Each scene shows the same named points in several views. A view is turned or mirrored, and shifted as a whole, has a little noise and may leave points out.
In the rows, zero is written as 128.

Scene 1
View 1
pavav: [125 147 179 140 109 173 131 146  95 112 155 131 116 156 131 101 165  93
 112 116 156 149 114 139 132 199 125 144  90  80  79 134 147 119 117 121
 111]
sol: [133 143 147 100 114 130 114 148 153 129  94 160 124 114 147 150 126 114
 101 138 159 146 162 148 100 129 128 145  98 110 138 115 131 154 128 102
 144]
Kufi: [135 147 173 162 114 156 113 149  97  62 130 156 105 127 134 142 146 121
 129 131 207 153 133 105  78 186 146 129  91  94  48 130 178 163 129 104
 122]
Daf: [136 133 152 100 107 138 112 190 163 141 100 148 130 141 153 131 148  97
  51 110 117 138 133 200  94 152 126 161  81  85 112 143 121 124 123 113
 144]
zatu: [147 170 141 130 117 183 151 139 108 131 168 156 111 117 152 101 138 115
 135 130 154 130 112 103 135 175 150 103  93 126 105 102 151 111 110 139
 106]
Fefa: [153 104 168 118 105 117 108 197 158  62  93 138 122 147 152 165 112 118
  65 137 165 142 120 162  42 133 111 166  90  56  86 136 172 182 132  98
 131]
Gitul: [118 206 169  96 158 135 109 130  89 107 140 179  90  73 123 106 161  94
 147 128 225 117 219 125 104 166 137 146  99 147 124 101 108 147  93 134
 101]
Fugup: [173 128 126 110 101 189 180 117 146  96 178 170 112 158 181  77 134 113
 115 129 141 132  84 102  90 187 103  98  71  92 135  99 198 108  70 140
  78]
bug: [116 128 201 142  98 180 143 120  76  98 176 104 117 190 114  83 168  81
 128 121 162 159  98 132 151 209  97 158  96  50  88 133 158 120 112 115
  93]
tupi: [125 180 196  98 148 142 127 152  66  95 175 125  97 116 109  94 144  81
 139 132 203 108 166 135 124 161 112 165 102 100 113 105 123 144  93 147
  77]
bizo: [136  86 187 153  75 169 136 143 121  85 134 106 132 208 137 125 142 103
  94 129 138 178  69 140 111 186  94 155  92  29  80 144 187 141 136  90
 122]
Sir: [153 158 169 161 119 167 126 198  87  74 171 131 104 124 142 130 127 122
 114 130 174 121  88 113  92 175 164 124  93  95  27 124 171 144 132 140
 107]
nepur: [136 163 149 113 123 154 128 144 129 117 126 174 111 116 149 112 157 105
 105 117 165 136 155 139  97 177 133 132  85 118 109 121 139 127 104 122
 121]
tiku: [150 138 171 136 107 176 148 165  95  97 179 116 113 153 140 104 128 106
 119 132 155 129  81 120 123 172 127 130  94  79  80 116 168 127 118 137
  94]
Gadu: [148 134 160  69 120 131 131 185 155 116 127 148 118 144 154 103 142  79
  55 113 130 115 137 199  79 150  92 170  77  74 139 126 130 126  87 133
 104]
Mubuk: [117 147 169 137 107 148 111 139 122 117 106 153 118 140 134 133 164 104
 106 122 166 163 150 146 109 180 131 148  94  93  91 138 138 141 130  96
 143]
gem: [113 134 183 158  93 159 109 142 106 123 116 121 127 154 121 145 147 113
 121 133 158 175 119 129 142 168 141 148 108  82  76 138 140 147 162  88
 148]
seref: [120 124 181 147  95 146 106 153 119 110 109 126 127 156 127 152 140 111
 107 133 160 168 122 140 116 163 131 156 103  74  81 139 147 154 153  88
 146]
ririn: [142 135 188 156  99 182 134 200  92  88 179 113 114 178 138  91 165  87
  71 101 132 131  61 168 103 217 132 149  74  48  26 155 167 107 114 144
  99]
pab: [129 107 176 144  91 141 111 159 128 116 102  93 136 150 124 188  89 132
 124 165 154 171 105 117 134 103 133 154 126  75 104 116 154 184 184  78
 154]
telo: [128 126 186 100 114 131 116 157 124 109 123 121 120 148 127 130 132  92
  99 134 161 141 143 163 110 140 103 171 102  72 124 124 135 155 122 108
 118]
sal: [123 154 173 113 120 158 130 135 106 124 150 143 111 143 131  94 166  85
 115 117 161 138 148 149 131 183 114 150  93  94 117 125 127 118 102 126
 107]
sugip: [111 168 165 149 104 194 143  88  86 157 159 144 118 141 123  95 172 104
 157 125 158 170 129 100 182 203 144 116 104 119 111 116 131 103 125 111
 123]
pim: [139 127 181 147  95 184 152 151  91 104 179 101 121 177 130 105 132 102
 123 134 144 145  66 120 145 177 120 138  99  63  82 123 171 126 128 126
  99]
vez: [133 115 131 141  81 162 133  88 161 138  83 160 137 146 156 167 119 143
 140 157 151 196 128  88 127 141 131 107 110 109 145 107 165 156 158  64
 166]
View 2
telo: [ 71 112 101 126 140  86  99 146 138 166 131 113 168 124 144 118 112  80
 123 110 117 126 102 127 114 184 127 158 103 143 118 127 120 129 143 126
 180]
pab: [ 90 127 119 132 168  96 129 162 174 194 146  87 151  90 170  70 136 111
 151 138 138 128  93  84  94 173 113 179  71 138  66 187 156 134 124 174
 145]
sol: [ 87 120 125 126 153  77 130 150 133 154  90  82 161 139 164 107 109  85
 155 110  91 132 120 105 113 186 141 143  79 166 139 113 149 110 133 149
 150]
zatu: [103  77 116 140 138 152 147 131 132 100 111 117 138 155 163 125 141 112
 142  62 107 132 174  92 108 149 137 134 136 111 144 132 155 135 152 104
  99]
Kufi: [100 124 138 104 168 137 141 204 155 158 105 130 144 137 148 128 173 134
 165  88  73 124 110 107 118 149 149 158 129 109 109 141  78 161 131 114
 121]
Gitul: [ 82  81 137 144 128  84 173 149 143 150  37 109 138 189 116 151 105 123
 156  34  63 168 123 109 139 161 153 107 136 110 170 106  91 127 168 124
 175]
sugip: [ 84  56 100 157 153 194 171 155 129 130 129  67 127 162 131 110 117 128
 131  72 133 154 165  99 100 144 153 149 125  78 145 142 157 141 133  92
 145]
Daf: [ 69 148  93 124 113  98  92 166 103 127 118 105 169 128 177 113  86  62
 127 116  96 109 116 133 123 201 140 155  78 180 118  84 157 131 130 107
 136]
pim: [ 88  88  94 132 145 162 102 141 143 130 180 141 150 114 150 114 158 108
 115  94 144 117 142 110  98 152 118 176 139  96  96 164 130 156 142  91
 122]
Sir: [ 99 129 121 119 123 139 129 177 159 122 117 174 141 124 168 129 169 128
 153  69  88 115 123  99 122 147 122 156 145 112  78 156 109 172 149 106
  73]
gem: [ 80 116 102 135 151 152 138 194 145 169 137  87 138 122 149  94 121 120
 139 112 124 132 109 108 105 165 142 174  92 111  85 156 138 156 118 115
 147]
Mubuk: [ 78 122 110 123 150 135 133 191 125 156 111  88 151 143 147 115 112 103
 144 104  95 130 113 121 116 174 154 159  94 128 119 114 123 144 125 107
 153]
Fugup: [116  74 126  97 183 149  95 105 114  83 154 135 172 146 171 140 191  72
 129  88 107 106 199 109  94 151 140 153 147 130 186 113 125 110 143  96
  98]
bizo: [ 83 118  90 103 178 160  74 177 131 154 204 124 170 100 158 108 163  86
 113 140 139 100 118 131  90 169 138 201 112 119  93 149 110 153 112  94
 146]
seref: [ 81 131 105 124 154 131 122 191 143 171 137  95 152 118 153 102 126 105
 141 122 114 124 101 114 108 172 140 174  89 129  90 143 125 151 120 119
 150]
nepur: [ 90 107 121 123 141 119 134 162 119 125  91 106 151 159 154 131 121  94
 147  80  80 132 139 116 122 169 152 138 113 137 152  99 126 128 141 109
 131]
tupi: [ 69  73 110 148 113  90 130 123 153 148  99 149 150 159 115 149 120 114
 121  43 104 154 117 116 132 161 127 126 156  99 138 136  87 142 178 108
 180]
Gadu: [ 70 124  94 115 118  70  66 127 104 120 122 136 184 136 164 141 103  46
 114  98  96 108 126 143 124 198 132 146 108 178 146  76 128 115 152 102
 156]
tiku: [ 92  93 105 125 136 144 108 139 146 122 153 155 150 125 159 125 160 106
 124  80 122 119 144 108 105 152 120 160 145 109 107 153 125 152 152  98
 110]
bug: [ 70  73  79 133 150 181  99 153 133 143 185 129 154 131 119 130 142 105
  97  89 149 127 134 134 100 152 140 177 149  75 116 147 101 161 138  67
 169]
Fefa: [ 91 167 126  88 160  63  77 179 145 167 127 142 183 101 178 114 155  77
 151 136  81  98  82 126 115 190 127 172  88 178  93 122  95 132 126 142
 136]
pavav: [ 77  98  93 133 135 162 120 168 128 131 143 121 148 142 139 126 127 104
 121  86 118 126 134 124 110 161 144 163 132 102 118 128 118 158 137  79
 141]
ririn: [ 74 125  75 121 110 182  79 181 122 105 184 178 154 114 159 135 152  98
 105  89 121  94 129 135 115 160 130 181 152 108  79 131 113 185 139  48
  96]
View 3
Gadu: [122 131 161 218 163 133 145 137 124 159 110 175 115 122 160 122 171 115
 152  50 148 102  95 186 124 122 186 124 147 119 147 142 196  95 100 156
 163]
nepur: [143 145 130 160 140 147 126 133 117 150 114 144 123 139 158 107 166 125
 132  65 119 119 124 132 111 133 143 123 114  99 126 136 141 107 156 137
 180]
pavav: [116 160 126 172 148 143 119 146 172 112  92 148 123 149 142  95 154 132
 138 102 125 126 163 139 119 141 122  98 118  84 121 161 159 125 127 106
 157]
Gitul: [199 176  99 158 126 166 109 167  99 130 133 154 104 130 169 124 231  97
 127  74 128 118  98  97  74 143 182  77 113  91 134 107 135 103 217 130
 189]
Sir: [156 163 121 177 142 108 109 155 150 144  87 160 112 153 113  49 125  98
 117 139  95 126 138 141 132 154 108 106 129  96 152 191  91 154 133 140
 161]
Fugup: [133 153 135 143 147 137  92 108 139 190 111 105 161 143 138 116 130 183
 149  85 116  88 104 204 150 128 169 114 105  76  74 197 130 148  97 126
 167]
pab: [116 124  97 157 114 124 152 109 166  74 144 220 106  89 127  90 136 173
 111  87 113  83 168 149 152 129  44  92 142 158 192 148 133 146 140 195
 163]
Daf: [ 89 112 169 215 163 128 168 130 127 142 101 181 113 129 161 103 144 113
 136  38 140 123 134 150 126 129 134 148 144 125 163 131 190  79  98 167
 161]
Kufi: [176 150 104 151 127 138 113 130 151 124  96 154 107 140 139  61 149 100
 125 119  96 128 152 151 111 107  84 131 114 112 139 160 101 155 178 126
 173]
tiku: [128 166 121 172 145 121 106 147 167 130 100 155 128 141 121  88 137 143
 131 124 116 108 140 157 140 155 131  79 128  88 130 190 132 151 107 130
 153]
pim: [108 166 118 170 146 123 111 138 193 108  97 157 130 141 121  93 131 161
 139 126 121 106 164 166 145 154 112  76 128  86 126 190 147 154  98 117
 147]
tupi: [177 191 102 180 138 148 102 176 147 110 115 168 106 131 143 118 214 112
 141 114 136 106 112 134  97 149 180  46 129  87 138 146 155 135 167 116
 162]
sal: [128 159 124 172 147 153 122 146 151 119 109 150 121 139 156 122 180 134
 142  79 135 117 138 133 109 142 151  89 117  85 119 141 171 111 141 116
 166]
zatu: [129 167 115 140 136 136 103 138 127 154 120 127 139 147 131 107 144 159
 118  90 111 109 131 113 133 176 146  84 104  71 109 171 111 127 134 137
 175]
sol: [137 124 125 164 130 146 149 116 108 132 144 179 115 105 160 115 167 143
 123  43 124  97 120 139 122 125 118 121 128 134 158 122 144 100 157 181
 180]
sugip: [103 168  99 119 133 165 108 134 162  99 118 126 142 151 146 122 160 181
 124  84 122 120 183  86 120 169 111  73  89  60  93 147 140 119 153  99
 174]
seref: [114 130 117 173 135 139 147 122 167  92 109 187 108 122 145  86 145 134
 129  87 119 118 173 143 127 119  69 122 127 127 157 140 154 126 143 143
 162]
Mubuk: [127 133 121 166 138 150 142 126 145 111 107 165 111 133 159  96 158 125
 131  71 121 127 162 130 111 120  96 130 119 113 139 129 155 109 158 132
 170]
gem: [108 140 110 158 132 141 144 127 173  82 110 180 112 125 144  89 143 144
 120  89 115 121 190 119 127 135  61 109 121 118 151 143 147 126 146 138
 163]
ririn: [100 161 151 209 170 112 120 157 197 132  52 148 122 168 120  60 114 106
 145 136 123 142 168 167 137 148 124 113 136  78 132 203 161 139  74  99
 134]
bug: [110 173 114 171 150 150 110 144 214  85  87 151 127 145 139 104 160 153
 157 127 136 119 180 168 124 134 122  75 119  79 106 172 185 147 113  75
 144]
telo: [133 138 124 190 139 141 144 135 153 104 121 194 105 109 153 116 176 134
 142  77 137  97 131 168 121 117 127  97 141 128 159 136 179 120 135 149
 160]
Fefa: [155 111 138 203 139 118 154 113 140 137 106 203  95 104 146  71 142 101
 137  81 116 101 117 212 134  79  97 159 155 165 184 150 147 139 129 183
 161]
vez: [112 110  99 106 109 157 140  70 134 113 156 159 138 101 153 119 129 214
 115  44 104  84 164 142 149 114  51 134 100 135 123 134 119 126 159 175
 187]
View 4
Fugup: [100 160 138 168 145 116 112 172 132 208 172 123 139 114 101  77 129 182
  99 112 113  69  72  74 145  86 125  51 151 106 173 111 136  47 153 143
 144]
pim: [169 105 130 165 163 104 121 156  99 156 165 138 120 112 129 117 142 111
 113 119 129  64  48 142 150 106 102  92 163 120 146 128 167  79 145 180
 116]
Daf: [107 168 121 152 186 106  88 138 136 120 117 156 132 122 148 158 109 186
 139 100 165 151  87 131 168  95 108 141 153 140  82  91  92 114 151 155
 118]
Mubuk: [105 116 151 139 165 111 133 140 144 128 106 144 110 135 178 149 104 156
 134 114 133 106  78 135 146 104  82 123 184 113 107 125 129 123 150 140
 133]
gem: [140  81 140 137 166  96 145 141 117 111 114 136  99 122 178 157 101 134
 134 127 145  85  71 154 145 113  83 123 187 128 107 141 161 111 140 166
 133]
sugip: [ 86  96 168 173 105  99 145 155 146 154 131  90 109  88 136 142 101 129
 143 123 107  72  38 135 140 103  61 108 172  91 140 193 173  95 139 176
 134]
sol: [ 71 133 131 139 176  92 140 112 124 145  88 132 129 139 155 153  82 186
 128 108 157 127 105 110 172 117 114 126 150 123 106 118 125 126 130 119
 139]
Fefa: [149 133 114 113 233 111 123 122 100 131 110 192 124 176 181 132 117 175
 105 112 160 108 121 122 161 119 139 106 168 146 103  51 112 118 149 114
 131]
zatu: [ 89 136 156 167 143 101 136 150 133 183 129 107 147 115 116 105  98 146
 131 123  95  99  63 117 139 127 103  84 138  94 136 159 163  82 143 177
 128]
pab: [150  61 104 124 202  68 168 110  66 117  99 135 102 135 170 161  84 143
 116 132 186  86 106 136 175 133 125 126 163 157 105 122 183 105 113 146
 141]
tupi: [100 137 154 177 159 113 141 100 130 190 111 147 148 154 129 129 148  85
 119  85  97  95  39 142 165 129  90 119 140  55 158 142 136 172 139 123
 100]
pavav: [135 125 151 162 153 116 114 154 137 146 141 140 116 119 149 132 133 123
 126 109 111  87  46 146 142  97  80 107 173 104 130 134 138 107 155 168
 118]
Kufi: [130 100 171 120 185 120 160 145 131 150 106 161 122 171 196 107 106 133
 119 129  87  75  90 134 120 135  98  78 184  94 125 116 151 115 161 140
 135]
nepur: [ 76 150 159 152 157 114 127 138 154 160 109 137 136 135 151 126 104 167
 130 107 109 118  78 115 146 111  97 105 157  94 120 129 119 120 151 139
 132]
ririn: [199 140 143 162 178 133  80 182 122 136 181 173 130 122 142 108 161 108
 124 118 102  86  38 163 132  98  94  87 170 121 122  99 131  78 176 212
 100]
vez: [ 77  73 128 124 150  73 172 140 111 136  99  98  92 109 167 149  54 209
 122 141 171  78 120  87 155 102 110 100 181 151 124 145 171  69 118 123
 177]
bizo: [188  92 116 141 176 114 109 167 102 125 169 163  90 120 163 137 145 144
 103 116 159  53  68 132 153  71  97 102 200 152 136  91 141  76 151 151
 133]
Sir: [160 126 159 137 198 119 134 151 113 158 128 161 151 159 161  91 116 113
 123 137  77  94  74 150 123 159 118  71 148 101 115 118 165  94 162 194
 113]
tiku: [150 124 139 161 169 109 123 148 106 168 153 141 136 129 125 108 135 117
 115 119 110  79  56 134 148 120 109  88 149 106 144 125 159  87 150 175
 114]
seref: [142  93 133 134 180 100 138 137 116 114 114 148 102 136 181 155 106 146
 128 119 150  92  81 145 151 109  92 126 186 135 106 117 144 112 143 150
 131]
Gadu: [102 189 117 168 183 117  79 126 132 161 132 165 146 133 121 142 142 174
 118  77 160 139  75 115 180  86 118 130 142 119 120  79  79 128 150 123
 110]
sal: [ 96 141 153 173 145 111 118 134 147 161 126 133 128 122 136 140 130 134
 129  95 122 101  48 133 156  98  80 122 163  90 137 138 123 131 146 143
 117]
telo: [120 123 119 155 182 103 124 113 112 143 117 155 120 140 149 158 129 142
 115  95 161 101  75 131 176 102 103 137 163 118 127 105 122 141 132 116
 118]
Gitul: [ 33 146 184 162 149 114 164  95 165 192  68 130 151 164 154 130 104 123
 135  92  78 117  66 124 149 142  81 119 145  41 139 161 128 184 139 106
 118]
View 5
pim: [130 139 102 150  96 166  96 132 130 143 155  71 137 128 122 148 154 140
 103 140 130  99 168 195 115  72  76 171 139 106 122 129 140 117  86 139
 141]
sal: [124 184 113 131 122 153 145 126 125 148 129  99 146  82  92 104 163 128
  95 142 124 149 157 140 152  83 102 126 171 112 123 126 103 110  96 159
 132]
gem: [115 162 112 165 121 123 127 138  97 171 169  87 146 119 111 123 118 116
 115 121 140  83 165 123 150  50  98 144 166 130 136 114 136 149  99 119
 152]
pavav: [125 172 104 147 125 156 125 143 112 149 162  81 154 104 102 110 151 132
  97 120 128 112 169 156 136  74  89 136 161 116 119 125 107 123  74 138
 144]
Gadu: [122 209 100 104  92 132 149 120 156 189 120  90 141  99  82 133 118 184
  84 118 148 184 107 129 127  82 143 146 184 134 108 142  82  69 140 136
 140]
tupi: [139 161 108 149 126 141 196 102 111 151 127 112 128  85  87  86 205 134
 116 135 113 162 153 186 145  87 109 151 135 108 143 131  84  78  89 195
 123]
pab: [109 132 119 189 101  81 147 105  92 196 158  96 122 153 136 146 103 122
 149 121 150  59 141 125 156  32 123 181 140 144 159 110 169 143 142 117
 146]
tiku: [125 151  99 153 110 159 112 129 131 141 145  79 136 136 129 133 164 153
 103 123 127 111 157 193 118  83  90 161 130 119 116 138 118 100  86 147
 129]
sol: [ 98 194 118 152 127  96 165 109 123 181 113 120 139 122 126 118 126 141
 124 120 141 130 119  93 171  65 147 125 164 146 138 130 115 117 142 135
 121]
bug: [138 138 115 141  91 178  98 146 118 149 159  69 147  84  82 128 166 128
  91 159 119 133 175 185 125  72  62 157 157  86 141 108 130 129  63 141
 148]
nepur: [101 201 109 143 143 134 148 132 132 150 116 107 150 110 123  99 158 146
 104 115 128 144 136 119 155  85 118 106 161 133 125 138  90 110 100 144
 117]
Mubuk: [108 182 111 155 133 121 142 141 104 172 148  95 155 102 105 100 135 131
 113 115 136 120 146 107 157  64 110 117 170 132 137 114 106 139  92 125
 136]
zatu: [105 182 110 149 145 163 123 120 145 110 108 108 141 133 158 111 180 129
 104 131 118 110 167 159 153  94  99 123 140 125 108 153 120 112  95 164
 106]
Fefa: [105 161  93 160  99  73 142 142 111 227 151  75 137 151 111 134 104 200
 128  80 156 136  92 125 115  52 145 151 144 154 154 118  91 100 121  91
 142]
vez: [ 68 161 140 181 122  98  99 126 126 164  99 111 144 146 175 142 121 116
 139 148 138  88 138  79 185  52 119 113 154 136 167 110 175 179 139 103
 106]
seref: [113 159 110 167 117 110 135 139  95 184 168  83 146 120 105 122 116 132
 119 113 143  97 148 121 146  50 107 146 160 135 143 110 125 143 100 112
 151]
Gitul: [111 188 116 161 169 119 217 105 104 141 102 141 140  81 109  51 214 122
 127 121 107 168 144 128 182  93 132  98 147 123 154 129  65  96  89 195
 100]
sugip: [111 176 130 156 142 176 116 125 121 107 127 108 153  91 129 104 177  78
 102 164 113  96 196 139 176  81  72 113 166 102 124 125 149 156  81 166
 119]
ririn: [143 162  77 132 105 182  87 164 126 148 193  46 157 125  97 136 137 172
  76 101 137 107 169 200  84  80  73 161 154 118  87 139  95  99  54 123
 162]
Fugup: [ 92 174 117 129 104 173  62 143 182 129  74  82 146 142 166 152 178 182
  92 145 120 166 130 170 121 106  95 116 137 111 124 146 120 102 101 130
  87]
Kufi: [103 144  98 188 148 109 136 160  91 165 153  88 151 138 135  89 172 158
 130  90 121 111 147 152 133  70 100 115 123 133 157 113  88 133  52 122
 117]
bizo: [121 134 109 150  74 142  69 163 120 188 169  51 147 124 102 160 114 162
 100 134 143 116 144 158 109  53  79 164 159 111 146 103 141 141  90  88
 157]
Daf: [113 219 100 115 113 122 145 127 133 186 145  88 149 110  96 130  89 161
  89 102 157 133 125  96 141  68 142 138 197 152  98 139  99 101 140 117
 155]
View 6
bug: [106 101  94 103  78 151 173  73 187 138 145 119 123 132 117  81 116 149
 120  40  97  90  74 134 156 118 174 135  85 113 197 120 155  99 171 121
  99]
pab: [129 105  83  76 167 138 112 118 159 168 171 109  67 113  98 141  83 154
 155 115  52 154 127  67 139 160  90 146 111 188 148 123 114 143 127 125
 101]
nepur: [155 140 103 103 173 120 168 121 150 114 141 116 160 111 130 112 101 128
 128 114 115 116  80 169 159 145 157 117 136 126 176 183 150 127 114 119
 137]
sugip: [137 141  75  97 106 151 196  86 154  90 148 126 141 138 112  86  47 133
 162  98 107 118  94 149 181  85 167 164 128 118 190 153 160 131 167 165
 108]
tupi: [133 113 109  83 137 165 181 123 131 136  90 101 133 128 140 109 123 122
  86  81 171 108  86 174 175 121 165 103 100 147 161 115 155 118 130 145
 160]
Daf: [154 128 127 110 197  79 166 131 187 142 178  93 165 109 127 105 117 114
  93  89  61 158  93 130 170 181 121 101 132 141 183 186 121 105  92 109
 103]
seref: [142  95  88  87 157 131 130 113 188 147 164 106 115 115 100 109  93 146
 137  94  65 135  87 122 151 165 123 145 102 143 170 155 125 131 139 116
 110]
telo: [131 112 116  96 168 116 155 110 180 156 146 100 117 113 117 106 124 128
 100  87 100 139  95 131 161 149 125 108 105 170 159 133 137 107 105 104
 125]
tiku: [114 123 101 104 111 150 162 121 125 147 146 122 131 120 142 136 124 156
 126  64  99  89  94 119 140 147 163 118 121 110 196 137 141 115 154 138
  97]
gem: [143  94  77  83 143 144 142 112 184 138 165 107 114 125  97 103  75 145
 147  95  63 140  94 118 160 151 124 159 102 139 174 153 128 138 157 137
 104]
Mubuk: [157 109  92  93 169 126 151 112 189 127 154 110 138 117 106  98  90 135
 135 105  86 131  78 155 162 156 137 142 109 132 173 175 138 131 131 117
 127]
Fefa: [141  98 113  96 205 108  95 135 178 179 162 105 114  88 119 146 154 155
 113 100  69 119  81 119 114 213 114  98 111 152 155 164 119 120  94  65
 124]
Fugup: [106 185 113 136 115 113 178  79 115 107 159 155 161 105 153 128 130 154
 151  89 112  57  87 140 125 112 195  96 166  95 205 164 170  97 116  86
  98]
sal: [136 127 108 101 140 128 187 102 167 118 137 110 151 128 127  92 103 121
 109  82 117 119  82 160 176 124 161 118 113 131 181 153 154 109 129 128
 125]
ririn: [120  90 109 113  93 141 161 130 163 156 165 107 161 122 140 116 147 157
 100  20  62  83  67 123 141 186 176 121  98  67 229 163 126 100 175 133
  73]
bizo: [103  96  96 110 114 122 127  78 202 163 185 121 108 113 109 105 129 168
 136  53  40  98  77  95 124 162 144 132  96 120 193 140 134  99 149  82
  74]
pavav: [130 110  96 101 119 142 171 109 167 128 149 113 147 125 125  96 104 139
 120  68  96 106  78 145 161 143 165 132 106 110 196 157 143 113 154 135
 107]
zatu: [136 158  96 105 128 142 184 122 103 107 144 130 155 124 141 130  87 138
 150 102 114  98 101 143 155 120 171 124 152 110 196 165 152 130 140 155
 112]
Sir: [141  99  87  88 132 172 132 163 110 150 136 112 142 113 144 161 126 162
 131  79  98  84  83 133 127 194 158 129 114  90 194 162 126 145 166 154
 116]
Gitul: [169 130  94  80 184 154 178 134 132 102  83 107 154 121 129 106  92 110
 113 137 190 120  78 214 184 120 163 116 116 152 142 154 165 143 112 146
 196]
Kufi: [151  92  69  81 154 167 112 128 154 136 132 123 127 106 115 132 111 163
 156 111 107  86  62 161 124 178 155 146 100 112 171 169 141 154 154 114
 142]
vez: [137 159  70  99 177 109 129  78 164 113 189 146  98 107  93 123  48 153
 211 156  56 135 113 105 136 117 118 158 153 169 155 165 145 149 110  97
 105]

Which points are out of place in each view (at most two, in the order of its rows)? Write none if all are in place.
view 1 => ririn
view 2 => none
view 3 => Gitul, Daf
view 4 => none
view 5 => gem, pavav
view 6 => Fugup
